Each row is a point on a tangle of strands that fork, close into loops and nearly touch. The rows are in no order.
Two points are linked if the straight distance between their rows is under 6.3. Some points are linked to none.
dat: [-2.57 -1.33  2.31  3.62  0.89  2.94 -4.26 -2.63  4.43  0.21  1.69 -2.22
 -1.90 -1.50 -0.94 -2.31 -0.46  0.17 -0.61 -0.53  3.53 -1.45 -0.03 -0.75]
fipo: [-1.03  2.18  1.41 -1.91  3.60 -1.90 -0.24  1.44  1.63 -4.12  3.30  2.64
  2.36  0.52 -1.38 -0.27 -1.01  2.51 -0.34  1.98  0.40  0.11 -0.20 -4.49]
Gizek: [ 0.81  1.71 -1.40 -1.75  0.43 -2.82  3.58 -2.16 -1.27 -1.37  0.15  4.56
 -0.94 -0.59  0.71 -0.98 -1.19  1.18  3.55 -0.40  2.68 -1.75  0.01 -0.29]
veri: [-1.30  0.18 -0.02  2.25  0.92  0.25 -0.42 -2.02  1.66  0.61  1.38  0.56
  0.45 -0.75 -1.06 -1.67 -1.35  1.82  0.12 -1.86  1.73 -1.49  0.09 -0.33]
mimo: [-0.28  0.21 -2.32 -0.99 -0.33  1.32  1.64  2.09 -0.98  0.24 -0.98 -2.00
 -0.17 -1.34 -1.83 -1.27 -0.36 -0.32 -2.77 -1.27 -0.58  0.86 -0.94 -0.73]
levoz: [-1.88  2.39  0.76 -1.25  2.44 -2.74  1.85  2.14 -0.17 -3.38  2.26  3.15
  2.54  0.41 -0.82 -0.34 -0.50  2.48  0.40  0.48  0.84 -1.26 -0.90 -3.31]
ven: [ 1.10 -1.06  0.38  2.31 -2.70  1.51 -1.78 -3.16 -0.51  2.45 -2.55 -2.72
 -1.81  1.31 -0.46 -0.19  1.10 -2.38  1.85 -1.37  1.27  1.75 -0.12  2.61]
sug: [-0.17  2.59  1.32 -0.62  2.32 -0.75 -1.05 -0.03  2.20  0.16  1.74  2.94
 -1.31 -0.55 -0.68 -1.04 -1.87  0.35  0.55  1.63 -1.26  1.15  0.06 -1.05]
Vepa: [ 0.79  1.47 -0.63  0.08  0.00 -0.51  3.29 -4.52 -2.69 -0.61 -1.07  2.19
 -1.97 -0.28 -1.40  0.91 -0.74  0.32  1.87 -1.55 -0.42 -1.44  2.48  0.87]
Tifam: [ 0.60  1.87 -1.30 -1.32  0.63 -1.49  3.66 -3.64 -3.05 -1.14 -0.44  4.74
 -2.32 -0.26  0.18  0.33 -0.50  0.66  2.79 -1.30  0.85 -2.03  1.60  0.45]
buzil: [ 0.12  0.07 -2.70  1.32  0.35 -0.01  0.36 -2.12  0.91  0.27 -1.48  2.03
 -4.46 -0.57 -1.21 -4.04 -1.93  1.53  1.34 -0.23  3.48 -1.99 -0.04  1.90]
dufik: [ 1.27  1.95 -1.66 -2.20  1.23 -1.75  2.38  2.66 -1.89 -1.55  1.35  0.51
  1.68  0.76 -0.36  0.91 -0.87 -0.28 -2.77 -0.50 -0.56  2.07 -1.32 -2.64]
Bub: [ 1.21  0.13 -0.41  3.03 -0.45  1.70 -1.68 -5.16  2.67  1.63 -1.59 -0.40
 -3.09  1.02  0.25 -3.10 -1.50 -0.98  0.95 -1.13  1.98 -0.35 -0.54  2.68]
Fudit: [-1.74 -3.71 -0.30  4.12 -1.66  0.21 -1.58  0.87 -0.89  2.28  1.16 -1.49
 -0.04 -1.58 -2.69  0.27  0.53  1.77 -0.70 -0.64  0.93 -0.70  1.24  1.28]
tuto: [-1.53 -2.35 -0.55  1.02 -1.61  1.74 -0.32  2.08  0.18  3.10 -2.53 -2.59
  0.35 -2.36  0.10 -0.81  1.28 -1.43 -0.45 -1.84  1.28 -2.06 -0.10  0.67]
vilo: [ 1.36 -2.56 -0.77 -3.87 -0.60 -0.90  0.86  5.08 -1.90 -0.40 -0.93 -0.89
  1.70 -1.94  1.81  1.83  2.53  1.01 -2.41  2.74 -2.83 -0.68  2.15  1.10]
masaz: [-1.13 -0.45  0.56 -2.30  2.82 -2.09 -1.84  2.31  1.61 -5.16  2.50  0.60
  3.12  0.85 -2.00  0.68 -1.56  1.88 -1.98  1.43  0.77 -0.63 -0.74 -3.97]
nefiv: [-1.85 -3.46 -0.63 -1.03 -0.46 -1.46  0.39  5.02 -3.38 -3.00 -0.18 -1.33
  2.09 -1.45 -1.16  2.51  2.39  1.64 -1.86  0.76 -1.16 -2.83  1.10 -0.33]
boref: [-0.04  2.95 -0.23 -3.27  0.18 -2.46  4.29  4.51 -4.52 -3.67  1.38  2.88
  1.63 -0.40  1.07  1.54  0.67  1.81  0.44  3.05 -1.42 -0.16 -0.93 -0.87]
mufa: [-1.33  0.64  1.56 -1.39  2.53 -0.84 -0.31  4.11  0.64 -1.39  0.71  2.86
  0.88 -1.06 -0.94  0.87  0.61  1.12 -0.79  1.85 -2.65 -2.43  0.35 -1.39]
gul: [-1.07  1.34  0.00  1.11  0.67  0.87 -2.38 -2.01  3.03 -1.14  1.69 -1.73
 -2.68  0.22 -2.06 -2.06 -1.63  0.45 -0.22 -0.50  3.23  0.99 -1.18 -2.76]
pem: [-0.07  0.04  0.90 -3.44  2.43 -0.67  0.17  4.53  0.50 -2.35  0.42  1.66
  2.36  0.15 -0.19  1.86 -0.84 -0.96 -2.72  0.33 -1.35 -1.65 -0.47 -2.77]
Kuro: [-2.31 -1.43 -0.05 -0.71  2.44 -0.55 -2.25  2.86  2.33 -3.50  2.36  0.35
  2.95 -0.90 -2.77 -0.42 -0.12  3.17 -2.73  1.88  1.07 -2.20 -0.67 -3.00]
febok: [ 0.51 -0.40 -0.55 -3.25 -1.05 -0.76  3.46  0.50 -4.27 -1.93  0.85 -1.16
  2.67 -1.68  2.24  3.00  2.14  1.03 -0.25 -0.05 -3.11 -0.27  1.29  0.43]
Kobar: [-0.17  1.51  4.19  1.06  2.34  1.02 -3.72 -3.72  5.35  0.96  1.51  0.86
  0.27  0.94  0.66 -0.08 -0.28 -0.89  1.56 -0.39  0.21  0.96  0.84 -1.42]
numaz: [-2.69 -1.01  1.00  4.43  0.60  2.32 -2.59 -3.21  2.99  0.97  1.47 -0.76
 -0.29 -1.27 -2.50 -2.23 -1.60  1.65 -0.25 -1.23  3.27 -2.38 -0.01 -0.82]
Vog: [-0.97 -2.26 -2.55 -1.08 -0.97 -0.94  0.24  1.49 -0.17 -1.32  1.37 -0.40
 -0.74 -2.09 -0.88  0.19  1.41  3.52  1.28  2.11  0.04 -1.25 -0.20  0.53]
nis: [-1.56 -2.20  1.01  6.14 -1.10  3.22 -4.59 -1.85  1.62  1.69 -2.31 -2.81
 -5.30  0.31 -1.31 -1.82  0.21 -1.08 -0.12  0.37  1.60  0.21 -0.85  2.51]
kibiv: [ 2.46  1.89 -0.52 -1.06  1.14 -0.14  0.69 -0.54  0.75  1.70  1.13  1.20
  0.86  1.71  2.71  0.61 -2.23 -2.71 -1.59 -1.85 -0.78  3.79 -2.10 -2.48]
Bital: [ 1.59 -2.04  0.92 -2.86  0.92  0.32 -2.12  2.67  0.40 -1.00 -0.05 -1.01
  0.72  0.28 -0.72  2.77  0.77 -1.15 -2.33  1.79 -3.36  0.89  0.84 -0.20]
Momis: [-0.43  1.89 -1.23 -2.20 -0.46 -1.88  4.10  0.55 -4.21 -1.63  0.12  1.59
  0.35 -0.86 -0.14  0.65  0.95  1.16  1.43 -0.27  0.28 -0.36  0.44 -0.91]
roru: [-0.52 -0.13  4.12  4.42  0.03  2.73 -5.43 -1.44  2.92  1.86 -1.06 -1.99
 -2.02  3.57 -0.27 -0.05  0.79 -2.55  0.34  1.34 -1.54  2.34 -0.85  2.10]
sarel: [-0.27  1.35 -1.27 -0.24 -0.25 -1.58  3.11 -0.30 -2.66 -1.47  1.09  0.77
  2.29 -0.20 -0.14  0.46 -0.17  2.01  0.04 -2.15  0.21 -0.63 -0.30 -0.72]
fovon: [ 0.21 -0.80 -1.08 -4.32  0.07 -1.67  1.79  6.29 -2.16 -2.45 -0.21  0.37
  1.61 -1.07  1.27  1.07  1.68  1.80 -1.48  3.30 -1.41 -0.99  0.33  0.07]
zoz: [ 0.67 -1.96 -0.10 -0.01 -2.68 -0.51  1.27  0.10 -3.85  2.61 -2.65 -2.27
 -1.31 -1.29  0.82 -0.46  2.31 -0.10  1.37  0.04 -0.15 -0.03  2.56  2.77]
pugu: [ 1.01  1.44 -2.87 -0.50  1.46  0.02  1.90 -3.58  0.22 -0.03 -2.04  3.16
 -3.47  0.57  0.06 -3.10 -2.25  0.41  1.30 -0.27  2.21 -2.70 -0.02  0.98]
tovo: [ 2.76  1.83  1.70  1.64 -0.38  2.33 -2.47 -4.47  3.35  1.79 -0.82 -0.81
 -0.54  4.04  2.54 -0.58 -1.87 -3.61  0.22 -0.64 -0.18  4.89 -2.42  1.39]
pabir: [-0.09  3.82 -0.66 -3.57  2.28 -1.98  4.81  2.91 -4.81 -3.59  2.90  4.49
  2.60  0.83  1.90  1.71 -1.52  0.78 -0.89  1.49 -2.30  0.64 -1.41 -1.94]
dib: [-0.72  0.20  3.26  3.14 -0.64  3.82 -3.55 -2.51  2.08  2.36 -3.04 -2.28
 -0.76  3.77 -0.33 -0.01  0.28 -2.57  0.27  0.62 -2.60  2.44  0.22  2.76]
nem: [-2.78  0.22 -1.87  0.65 -0.21 -1.63  2.44  1.23 -0.68 -2.19  0.12  0.82
  1.03 -1.01 -2.16 -1.82 -0.04  2.03  1.09 -0.62  4.01 -2.73 -1.85 -2.07]
Rilov: [-2.97  0.10 -0.77  1.82  0.73 -0.68  0.67  1.43  0.02 -0.74  1.67  0.40
  2.07 -0.56 -2.07 -1.76 -1.26  2.02 -0.58 -1.51  3.05 -2.07 -0.94 -1.70]
nasu: [ 0.48  3.53 -0.38 -2.51  2.15 -2.46  2.90  2.22 -2.03 -1.82  2.36  2.98
  1.17  1.22  0.85  0.91 -1.77  0.47 -1.30 -0.14 -0.98  2.53 -1.30 -2.66]
goko: [ 1.17 -1.54  0.57 -3.70 -0.31 -2.43 -0.17  1.94 -1.95 -3.23  1.32 -0.15
  2.44 -0.27 -0.11  4.21  1.55 -0.25  0.10 -0.05 -0.96  0.88  0.32 -1.63]
bam: [-0.44  0.61 -1.28 -2.81 -2.13 -1.11  3.93  0.89 -5.48 -0.96 -0.03 -0.62
  0.74 -2.36  0.43  0.79  2.60  1.85  0.66  0.40 -1.63 -1.00  2.54  0.70]
Zodu: [ 0.50  0.29  4.38  0.18  1.71  0.88 -5.17 -0.47  5.27  0.97  1.27 -0.02
 -0.39  1.61  0.73  1.42  0.04 -2.04  0.67  1.31 -0.90  1.21  0.54 -1.27]
pili: [ 0.36  0.52  0.96  1.98 -1.64  2.75 -2.09 -4.14  1.99  2.49 -1.83 -1.46
  1.30  3.65  0.32 -0.05  0.05 -1.97  0.74 -0.03 -2.28  2.71  0.42  3.52]
zas: [ 0.90  0.83  0.22  2.02 -1.04  3.80 -2.37 -7.76  3.19  1.31 -2.38  0.27
 -3.05  2.78  1.38 -2.38 -1.48 -2.45  1.36  0.07  0.96  0.91 -0.95  3.38]
zis: [ 1.45  1.77 -0.77  0.94  0.25 -1.46  1.70 -3.76  0.33  2.03  1.29  2.67
  1.01  0.98  1.93  0.23 -1.91  0.41  1.20 -2.09 -0.60  1.44  0.31  0.67]
mup: [ 0.54  2.38 -0.68 -3.90 -1.13 -2.81  5.79  0.97 -5.71 -1.61 -0.32  2.75
  0.74 -1.16  2.38  0.76  1.65  0.70  3.20  0.24  0.81 -1.12  0.46 -0.09]
bufo: [ 0.71  0.76  1.94  2.05  0.14 -0.14 -3.16 -0.97  1.94  0.75  0.92 -1.98
 -0.25  1.71 -0.17  1.03 -0.85 -1.97 -0.31 -2.39  1.41  1.37 -0.64 -1.44]
gino: [ 0.38  0.29 -1.62 -1.92 -0.83 -1.05  1.45  0.98  0.67 -0.48  0.87  1.05
 -1.32 -1.41  0.11 -0.59  0.74  1.96  1.30  1.20 -0.54 -0.26 -0.60  0.34]
Renin: [ 2.80  0.21  2.13 -0.23 -0.18  1.22 -4.21 -0.08  3.58  1.34  0.35 -1.82
 -0.79  2.96  1.45  1.29 -1.07 -4.20 -0.95  1.68 -0.83  3.89 -1.70  0.75]
miz: [ 2.30  3.20 -0.27 -2.38  1.58 -0.85  2.83 -0.10 -1.59  0.75  0.82  3.13
 -0.16  0.67  1.78  0.84 -2.45 -1.82  0.14 -0.40 -1.05  2.68 -1.18 -1.97]
zek: [ 1.28 -2.38 -0.29 -1.55 -2.21 -2.41  0.46  1.37 -2.25  0.54 -0.77 -1.48
  0.26 -2.07  0.89  1.03  3.00  0.29  1.12  0.09  0.27  0.69  1.38  1.50]
ges: [ 0.77  2.68  0.91 -0.80  1.93 -1.45  0.82 -3.06  1.38 -0.56  2.03  3.65
  1.04 -0.16  1.78 -0.72 -1.75 -0.40  2.71 -2.00  1.17 -0.06 -0.58 -3.56]
Bodul: [ 1.53  1.71 -0.70  0.26  0.81 -1.39  0.86 -5.57  2.11  0.48  1.83  3.24
  0.41  0.52  2.39 -1.23 -2.10  0.40  1.84 -2.69  1.22  0.96  0.34 -2.00]
Dapon: [ 0.33 -0.14  0.63 -1.52  0.11 -2.42 -0.74  1.28 -1.33 -1.88  2.21 -0.21
  0.52 -0.20 -1.09  2.45  0.74  0.17  1.11 -0.92 -0.27  0.84  0.27 -2.06]
vazez: [-2.36  2.66  1.09 -0.58  2.57 -1.13  2.06  2.77 -1.06 -2.11  1.04  2.77
  1.37 -0.87 -1.28  0.45 -0.18  1.11  0.65 -0.08 -0.85 -2.62 -0.20 -2.76]
mig: [-3.29  0.56 -1.45 -1.04 -0.18 -1.73  3.79  3.71 -2.73 -3.70 -0.16  1.05
  2.72 -0.88 -1.66 -0.61  1.21  2.84  1.90  0.53  3.04 -2.49 -1.72 -1.55]
mezu: [-2.07 -1.74 -1.35 -0.35 -1.94 -1.51  3.63  1.92 -5.77 -1.24 -0.78 -1.75
  0.10 -3.16 -0.93 -0.11  2.45  2.73 -0.11  0.92 -0.09 -1.65  2.61  1.04]
Gaf: [-0.65 -0.02  3.60  5.42 -0.50  2.49 -5.56 -2.13  3.39  1.28 -1.61 -2.14
 -5.06  2.59 -0.12 -1.92 -0.02 -1.42  0.71  1.20  0.27  0.70 -0.69  2.44]
surud: [ 1.74  2.13  2.64  2.57 -0.13  2.87 -3.07 -6.37  2.67  1.68 -2.08  0.25
 -1.95  4.60  2.04 -1.66 -1.01 -3.02  1.38  0.06  0.36  3.29 -1.01  2.65]
tal: [-0.81 -3.67  0.58  1.97 -0.04  1.63 -3.60  3.02  2.59  1.79 -0.99 -3.03
 -0.80 -0.71 -0.77  0.40  1.05 -1.32 -2.18  1.45 -0.80 -0.79  0.15  0.15]
Gim: [ 1.92  0.57 -0.37 -1.20 -1.21 -0.45  2.65 -2.39 -1.37  1.27 -1.60  0.54
 -1.08 -0.06  1.25  0.75  0.30 -1.92  2.59 -1.87  1.27  1.16  0.25 -0.40]
sulo: [ 0.75 -1.38  0.88 -2.05  0.90 -0.06 -0.48  4.22 -0.40 -1.25 -0.56 -0.50
  2.21  0.20 -0.51  2.47  0.39 -1.91 -4.33  0.27 -2.37 -0.80  0.70 -2.10]
dig: [ 1.55  2.52 -1.81 -2.72  0.95 -1.31  3.96  0.05 -0.46 -0.91  1.93  3.14
  3.40 -0.74  3.75  1.28 -0.38  1.53  0.07  0.49 -2.68  0.49 -0.29 -0.45]
Vagob: [ 0.96  0.27 -0.55 -0.18 -1.85  2.55  0.89 -3.70  0.24  2.38 -2.26 -1.30
  0.38  2.03  0.77 -0.18  0.33 -0.88  0.49 -0.07 -2.75  2.50  0.54  3.48]
Viso: [-1.76 -1.07  2.52  3.93  0.75  1.72 -5.28 -0.16  3.82  0.59  0.51 -2.07
 -3.00 -0.03 -0.81 -2.03 -0.33  0.17 -0.71  1.28  0.91 -0.64 -0.25 -1.40]
fabez: [ 0.38  2.34 -0.34 -2.58  1.38 -2.22  3.01 -1.80 -0.70 -1.49  1.07  4.59
  0.68 -0.86  1.51  0.57 -1.25  0.38  3.43 -0.91  1.55 -0.83 -0.78 -3.22]
Kuv: [ 0.27  1.61  0.83 -0.32  0.99  0.67 -0.72 -2.57  2.98  0.05  1.10  0.66
 -1.13  0.53 -1.06 -0.56 -0.70 -0.03 -0.33  1.13 -1.78  1.56  0.35 -0.75]
lozes: [ 2.04  2.07 -0.65 -1.58  0.37 -1.15  2.26  0.67 -0.49  1.45  1.77  2.78
  2.07 -0.10  2.39  2.02 -0.41  1.60 -0.20  0.93 -3.68  0.66  1.03  1.35]
Guma: [ 0.19  2.17  1.57  2.53  1.01  3.26 -2.07 -6.21  4.63  0.91  0.24 -1.02
 -1.31  1.21  1.16 -1.81 -1.47 -2.36  0.09 -2.53  1.76  1.41 -1.36 -1.12]
zota: [ 0.19  2.05 -0.23 -2.59  0.67 -2.40  3.48  0.16 -1.40 -2.35  2.77  3.96
  3.33 -0.75  3.12  1.78 -0.35  1.43  2.21 -1.31 -1.18 -0.59 -1.08 -2.21]
som: [ 2.18 -1.89  0.53  0.02 -1.28  0.05 -3.12  2.24  1.22  3.02 -1.62 -2.11
 -0.59  0.80  0.91  0.03  1.33 -2.00 -0.06  0.97 -0.76  2.27 -0.17  1.97]
Kofu: [-1.25 -2.61 -0.61  2.56 -1.15  3.01 -1.69  0.00  2.88  3.18 -2.10 -1.78
 -1.61 -1.79  0.03 -2.17  0.15 -1.29  0.33 -0.36  2.05 -2.16 -1.28  1.42]
Fike: [ 1.57 -0.39  3.91  0.16  1.42  1.06 -6.04  1.18  4.49  0.14  0.53 -1.30
 -0.03  2.81  0.16  1.17 -0.77 -2.26 -2.35  1.84 -0.87  2.28 -0.16 -0.67]
fugut: [-1.94 -2.02 -0.94 -1.02 -1.26 -2.10  2.30  4.64 -4.71 -2.31 -0.10 -1.64
  2.39 -2.45 -0.70  0.90  2.69  2.46 -0.25  0.61  0.66 -2.07  0.68  0.21]
zofez: [-1.88 -3.88  0.60  3.32 -2.23  3.71 -3.08  0.49  1.68  4.21 -3.69 -3.15
 -1.33 -0.05  0.60 -0.71  1.59 -1.40  0.55  0.75  0.26 -0.74 -0.61  2.62]
bemig: [-0.59  1.61 -0.91  1.20  1.29  1.80  1.10 -5.12  1.67  0.75 -1.03  2.26
 -2.00 -0.02 -0.67 -1.95 -1.42  0.48  0.30 -0.30 -1.86 -0.85  2.44  1.92]
fot: [-0.41  1.41  0.35  0.08  1.08 -1.01 -1.58  0.12  1.39 -2.34  1.99 -0.42
 -0.91  0.24 -2.62 -0.62 -1.93  0.12  0.69 -0.84  3.00  0.75 -0.72 -3.76]
Bened: [ 2.86  2.27  0.97  1.11 -0.58  1.56  0.76 -3.97 -0.90  3.01 -3.16  0.92
 -2.55  2.71  1.28 -0.56 -1.29 -3.84  1.39 -0.81 -0.85  2.25  0.02  2.79]
dev: [ 1.12 -0.45  1.26  0.87  0.66 -0.05 -3.22  1.42  2.53  1.13  0.42 -1.38
  2.29  1.09 -0.48  0.88 -0.57 -2.18 -2.24 -2.01  0.10  1.16 -0.35 -1.93]
sorog: [ 0.80 -0.78 -2.69  0.10 -1.55  1.33  0.77  0.09 -1.05  0.94 -0.74 -3.08
 -0.40 -0.21 -0.71 -0.69  0.08 -0.50 -1.24 -0.72 -0.23  1.84 -0.07  1.92]
rizak: [-0.88 -0.77 -2.44  0.38 -1.09  0.22  2.71  2.84 -1.59  1.21  0.15 -0.94
  2.11 -1.29  0.63  0.13  0.94  2.28 -1.91  0.51 -2.07 -1.29  1.43  2.38]
Bupo: [ 1.93  1.49 -2.16 -0.84  0.95  0.47  1.43 -6.32  1.41  0.08 -1.84  2.62
 -4.02  0.87  0.57 -2.58 -2.67 -1.23  1.71 -1.56  2.35 -1.07 -0.20  0.96]
tolom: [ 1.33 -2.02 -0.40 -0.57 -1.65 -1.15 -1.42  2.46  0.07  1.71 -0.46 -1.52
 -0.10 -0.94  0.89  1.00  2.09 -0.63  1.37  0.71 -0.30  0.30  0.22  1.09]
maf: [ 0.64  0.19  0.18 -4.95  0.14 -2.63  2.54  6.43 -5.12 -3.89  0.95  1.81
  1.84 -1.01  1.99  2.69  2.00  0.98 -0.81  3.52 -1.27 -0.89  0.68  0.30]
fivo: [-1.70 -2.27 -0.98 -0.51  0.26 -0.97 -1.65  2.51  1.84 -2.26  2.15 -0.04
  0.04 -1.28 -1.94  0.19  1.09  3.35 -0.60  2.09 -0.59 -1.22 -0.18 -1.64]
nuda: [ 2.32  1.00  0.36 -3.21 -0.90 -0.76  2.04 -0.17 -1.23  1.33 -0.87  0.75
  0.81 -1.29  2.71  1.74  0.89 -1.39  2.13 -0.49 -0.95  1.50  0.16  0.54]
bivi: [ 2.22  0.18 -1.72 -1.53 -1.12  1.90  0.87 -2.51  0.49  1.45 -0.15 -1.57
 -0.20  0.42  0.32 -0.16 -0.29 -1.33 -0.53 -0.54 -1.78  2.30 -0.42  1.34]
laz: [-1.24  1.59  1.97  0.28  2.23 -1.18 -1.28  2.68  2.26 -0.06  1.19  2.81
  0.70 -0.95 -0.59 -0.84 -0.26  2.12 -0.52  1.94 -1.92 -1.36  0.81 -0.39]
zalon: [ 0.38  2.20 -0.58  1.47  0.27 -1.25  1.28 -0.51  0.29  0.70  0.94  1.64
  1.55  0.39 -0.19 -1.14 -1.32  1.11 -0.58 -2.17 -0.26 -0.57  0.32  0.08]
Movi: [ 3.05  1.51 -0.32 -0.51 -0.34 -0.53  1.96 -3.18 -2.08  3.41 -1.86  1.48
 -2.17  1.37  1.88 -0.35 -0.49 -2.94  2.04 -1.17 -0.99  2.18  0.96  1.84]
Vuril: [ 0.23 -0.43  1.43 -1.55  1.25  0.78 -2.03  0.34  2.21 -0.35  0.84 -0.20
 -0.37  0.51 -1.16  1.87  0.12 -0.36 -0.98  1.41 -3.45  1.00  0.46  0.00]
lodim: [-2.60  1.00 -1.70 -0.73 -0.54 -2.26  4.77  4.99 -3.86 -3.43  0.36  0.96
  3.96 -0.36  0.33 -0.90  1.60  3.77 -0.11  1.18  2.08 -3.13 -1.83 -0.16]
nomo: [ 0.47 -2.58 -0.88  1.77 -2.53  1.12 -0.78 -1.68 -0.97  2.64 -3.10 -1.97
 -2.66 -0.82 -0.18 -0.94  1.41 -0.90  2.14 -0.11  1.16 -0.54  1.16  3.44]
Ravit: [ 2.53  1.36 -1.67 -0.59 -0.02  0.94  1.34 -2.10  1.45  1.74 -0.32  0.03
  0.40  1.64  3.06 -0.09 -1.40 -2.37 -0.93 -1.66 -0.91  3.72 -1.63 -0.15]
milam: [-1.08 -1.98  1.70  3.58  0.45  1.53 -4.76  1.72  3.77  1.73 -0.76 -1.96
 -1.00  0.51 -0.69 -0.89  0.51 -0.22 -1.56  1.65 -0.89 -0.43 -0.70  0.42]
dabob: [-1.96 -2.43 -0.42  2.69 -1.36  2.13 -1.96 -0.36  0.09 -0.16 -0.49 -3.11
 -4.39 -1.17 -2.83 -0.42 -0.10 -0.38 -0.14  0.23  1.50 -0.68  0.15 -0.12]
mava: [-1.16 -0.15 -1.49  0.01 -1.01  0.18  2.85 -2.92 -2.39  0.35 -1.46 -0.08
 -2.16 -1.07 -2.11 -0.37 -0.09  0.71  0.51 -2.00  0.48 -0.88  1.92  0.55]
Lal: [-2.80 -0.41 -2.53  1.69 -1.16  0.94  3.19 -1.61 -2.71 -0.38 -1.02  0.17
 -1.06 -1.50 -2.54 -2.11 -1.07  1.33  0.17 -1.99  1.99 -3.28  0.98  0.73]
vamu: [-0.85 -0.86 -1.90 -1.28  0.67  0.76  0.77  2.14  0.64 -1.85  0.59 -2.20
  2.21  0.11 -1.62 -0.34 -0.34  0.18 -3.92 -1.15  0.99  0.06 -1.26 -1.74]
pimi: [ 1.86 -0.58  0.89  2.85 -1.57  0.50 -2.29 -2.49  0.99  1.99 -0.57 -2.51
 -0.60  1.98  0.05  0.87 -0.07 -1.99  0.86 -2.47  1.35  1.54 -0.47  1.37]
kedit: [ 0.98  1.07 -0.63 -0.97 -0.62 -2.10 -0.49 -0.60  0.40 -1.67  1.81 -0.10
 -0.60  0.37 -1.67  0.84 -0.32 -0.10  1.31 -1.07  1.51  1.43 -0.87 -2.94]
kunug: [ 0.94  0.79 -0.41  0.02 -0.09 -0.41  2.01  2.28 -0.22  1.95  0.34  0.94
  2.51 -0.68  1.70  0.92  0.61  1.72 -1.50  0.17 -3.15 -1.57  1.32  2.13]
kupuz: [-2.17 -3.28 -0.01  4.56 -1.61  1.72 -2.69 -4.03  2.16  2.94 -1.39 -1.50
 -1.10  0.58 -0.93 -1.12  0.33  1.39  1.76  0.69  0.44 -1.34  1.20  3.57]
pepu: [-3.11 -3.06 -2.44  1.99 -1.58  1.36  2.75  1.00 -2.99  1.02 -0.74 -1.38
 -0.08 -3.51 -1.91 -1.37  0.21  2.16 -0.81 -0.36  2.16 -2.98  1.12  1.64]
malo: [ 0.35  0.28 -1.85 -3.47 -0.16 -2.16  2.95  4.79 -2.14 -1.57  0.32 -0.45
  1.74 -0.37  0.72 -0.13  0.54  0.52 -1.51  1.24  0.21  0.74 -1.03 -0.36]
gebav: [-1.43 -0.83 -0.47 -1.65 -0.35 -2.84  2.59  6.18 -5.09 -5.06  0.35  0.33
  4.72 -0.52  0.41  1.14  2.51  3.46 -0.71  0.95  1.31 -2.50 -0.13  0.27]
vita: [-1.44 -3.39  0.05  3.88 -1.27  0.97 -2.41 -1.40  1.46  2.11  0.62 -1.41
  0.18 -0.96 -1.49  0.06  0.21  2.06  0.02  0.21  0.08 -1.52  0.83  2.39]
tamus: [-2.92 -3.93 -2.08  3.41 -2.00  1.52  0.28  0.32 -3.03  2.50 -0.71 -2.93
 -1.03 -1.89 -1.88 -0.60  0.77  0.77 -1.27 -0.20  0.48 -1.75  0.91  2.39]
gup: [ 2.80  0.51  1.71 -1.01 -0.05  0.56 -1.59  1.02  1.21  2.86 -0.13 -0.69
  0.03  1.94  1.49  1.21  0.11 -2.99  0.23  0.86 -2.39  3.02 -0.62  1.11]
dak: [-0.73 -0.72 -0.71  1.95 -1.25  0.66 -2.17 -0.61  1.09 -0.03  0.11 -1.47
 -3.96 -0.89 -1.75 -1.66 -0.37 -0.05  0.49 -0.28  3.03  0.14 -0.64 -0.42]
Sesad: [ 0.13 -0.43 -0.56 -0.20  0.73  0.11 -0.86  0.99  1.26 -0.56  1.33 -1.76
  3.12  0.07 -0.79  0.90 -0.82 -0.57 -2.62 -2.37  0.94 -0.05 -1.17 -2.52]
lebi: [ 2.84  0.02  1.47 -4.37 -0.53 -0.92  1.58  0.57 -3.12  0.93  0.03 -0.53
  1.38 -0.61  1.94  3.45  1.16 -2.42  0.55 -0.14 -2.32  2.17  1.40 -0.21]
Tezol: [-1.85 -2.91  0.26  0.53 -0.20  0.64 -1.92  3.94  0.04 -0.03 -1.20 -2.42
 -0.88 -1.57 -2.19  0.67  1.16 -0.26 -2.39  1.21 -0.03 -1.71  0.54 -1.59]
rit: [-1.31 -3.48  0.41 -0.86 -0.65  0.39 -0.31  4.83 -3.10 -0.28 -1.58 -3.00
  0.63 -2.11 -1.34  1.48  2.78 -0.38 -2.29  1.05 -1.39 -1.67  1.52 -0.88]
Panuz: [ 2.46 -1.34  0.60 -4.69  0.06 -1.81  1.99  1.81 -4.08 -2.46  0.87 -1.35
  3.24 -1.04  1.35  4.08  1.89 -1.05 -1.73 -0.16 -2.50  1.64  0.86 -0.85]
tep: [ 0.18  0.57 -0.48  2.72  1.71  0.37 -1.73 -4.46  2.43  0.73 -1.76  1.64
 -3.94  0.39 -0.61 -4.60 -2.52 -0.26  0.11 -1.12  4.17 -2.48  0.25  1.94]
Tidiz: [-1.83 -2.91  1.18  5.28 -2.12  3.73 -3.87 -1.08  0.51  3.08 -3.79 -3.49
 -3.15  1.59  0.61 -0.28  1.98 -1.96  0.80  1.27 -0.26  0.06 -0.20  2.94]
vasi: [ 1.85  1.11  2.51  1.66 -0.17  2.58 -4.08 -1.66  4.94  1.63  0.07 -1.34
 -0.03  2.82  2.25 -1.24 -1.22 -3.06 -0.04  0.16 -0.38  2.78 -1.97  0.52]

A tip is a point with one link. Name the tips that can be reached along the links from each point below, in the order of the rows.
pugu -> tuto, vilo, Kobar, Bupo
lebi -> mup, Bened, rizak, dabob, kupuz
fivo -> gino

How many points has the smallest loop of links through each point below? Write - if it is on no loop.
mufa -> 8
gebav -> 12
Viso -> 15
dufik -> 7
zofez -> -

A piece is all that can be reached along the links. How many separate loops has the piece of each point below (a circle has one, a figure eight two, a Y none), and how many tips (points with one link)?
Kuv -> loops 1, tips 1
Fudit -> loops 2, tips 5
fovon -> loops 1, tips 4

Name the points in between on the shortest way along the links from the first point to the second, in order.
milam; pepu -> Viso, dat, numaz, veri, zalon, zis, Bodul, ges, fabez, Gizek, Tifam, Vepa, mava, Lal
vazez; gino -> levoz, fipo, masaz, Kuro, fivo, Vog
pili; zek -> Vagob, bivi, sorog, mimo, vamu, Sesad, dev, bufo, pimi, ven, nomo, zoz
sarel; Bened -> Momis, bam, febok, Panuz, lebi, nuda, Gim, Movi
ven; Bub -> nomo, zoz, zek, tolom, som, gup, Renin, vasi, tovo, surud, zas
mimo; vilo -> sorog, bivi, Ravit, kibiv, miz, nasu, dufik, malo, fovon
